Points on a hilly landscape, in no order, each with its height.
A ball rolls from a point to the lowest of its 5 nearest points, and stops where none of them is lower. Distance is the straight distance between rows; heights are no part of it.
Z728 h=41.8: [116 124 125 186 118 105 135 122 143 120 127 134]
Z313 h=44.5: [146 77 97 142 106 127 149 113 141 88 163 150]
Z872 h=45.9: [147 83 134 68 112 165 125 93 110 116 151 125]
Z110 h=32.0: [120 138 136 130 112 112 129 114 114 79 159 182]
Z157 h=26.7: [115 141 149 72 127 140 113 82 93 133 142 146]
Z920 h=34.1: [118 143 123 135 135 136 129 110 119 160 111 108]
Z141 h=13.6: [117 165 155 123 121 115 122 122 103 78 160 200]
Z478 h=61.9: [134 166 127 121 146 106 125 196 140 172 96 92]
Z927 h=13.1: [148 71 110 109 110 139 140 111 131 87 170 144]
Z817 h=34.3: [116 136 143 99 126 132 119 84 107 125 139 147]
Z279 h=23.1: [131 83 95 157 125 145 146 119 138 141 104 115]
Z925 h=33.4: [118 176 196 140 150 88 96 170 133 135 118 127]
Z448 h=61.4: [145 108 128 83 124 145 128 99 114 88 175 179]
Z409 h=36.5: [108 163 162 148 124 101 119 121 117 107 149 138]
Z956 h=25.0: [132 123 85 217 127 106 149 165 167 150 95 98]
Z117 h=48.7: [137 85 118 85 129 171 125 104 115 144 113 100]
Z18 h=11.2: [140 74 127 84 115 165 125 97 114 124 140 104]
Z26 h=51.0: [136 174 150 104 143 97 107 210 138 160 86 111]
Z618 h=64.5: [141 148 79 153 138 125 147 166 137 177 91 72]
Z654 h=29.9: [129 156 160 107 133 133 125 118 115 76 176 224]
Z586 h=59.1: [131 120 79 127 139 156 136 126 128 161 95 88]
Z733 h=52.3: [127 106 100 107 136 168 128 109 118 159 96 102]
Z159 h=42.8: [132 83 118 85 112 151 130 96 112 129 136 120]
Z472 h=37.9: [107 140 133 194 135 100 135 143 149 126 118 115]
Z801 h=27.1: [137 119 81 190 134 122 153 154 161 161 92 84]
Z503 h=44.8: [124 108 126 80 116 151 122 84 112 130 127 134]
Z773 h=47.8: [160 94 122 107 115 152 139 113 132 77 184 170]
Z909 h=22.4: [116 125 102 161 132 136 139 128 139 142 112 116]
Z20 h=36.8: [115 112 113 154 113 114 138 116 128 103 141 156]
Z663 h=52.6: [137 103 130 74 115 146 125 93 108 102 161 145]
Z724 h=23.2: [115 185 188 108 144 119 95 130 113 146 133 127]
Z42 h=21.6: [121 101 112 133 115 135 138 106 129 123 124 131]
Z375 h=26.3: [130 137 120 201 144 113 142 163 156 146 100 107]
Z298 h=44.6: [136 61 106 112 110 148 138 107 130 112 147 115]
Z823 h=31.5: [128 72 95 157 103 122 148 109 144 114 127 125]
Z674 h=47.2: [122 149 161 186 147 93 118 186 158 133 103 110]
Z884 h=45.2: [120 172 179 124 161 98 99 207 143 132 81 136]
Z349 h=47.9: [159 61 106 100 107 165 142 105 125 102 176 107]
Z327 h=51.8: [126 168 162 130 147 89 113 207 142 152 85 114]
Z874 h=7.1: [121 113 94 191 129 119 142 138 153 143 100 106]
Z307 h=24.9: [116 155 158 88 126 123 108 91 96 95 160 179]
Z103 h=49.2: [131 151 107 154 150 130 131 145 136 164 95 91]
Z643 h=37.6: [125 91 97 128 118 157 141 109 127 158 99 103]
Z333 h=11.6: [108 188 179 71 131 131 100 85 91 128 147 152]
Z271 h=49.8: [136 111 118 117 113 126 143 108 128 91 165 176]
Z61 h=43.1: [166 62 104 129 108 149 150 120 138 81 185 133]
Z113 h=43.0: [118 147 131 137 129 117 123 111 120 123 136 141]
Z299 h=46.0: [125 165 151 160 142 117 120 153 139 147 114 118]
Z660 h=26.6: [114 150 143 68 119 135 122 90 97 110 157 163]
Z382 h=65.2: [135 172 109 130 146 129 127 163 134 175 101 91]
Z513 h=66.7: [138 164 127 154 142 101 134 186 150 165 92 92]
Z78 h=25.3: [116 159 148 100 138 140 116 104 116 147 121 119]
Z489 h=42.7: [106 148 147 178 125 90 117 134 136 106 133 129]
Z412 h=43.2: [124 184 168 113 152 118 103 177 131 165 103 118]

For each start below, name the point where the ball stops.
Z817: Z333
Z586: Z874
Z327: Z333
Z733: Z874
Z884: Z333
Z920: Z874
Z674: Z874
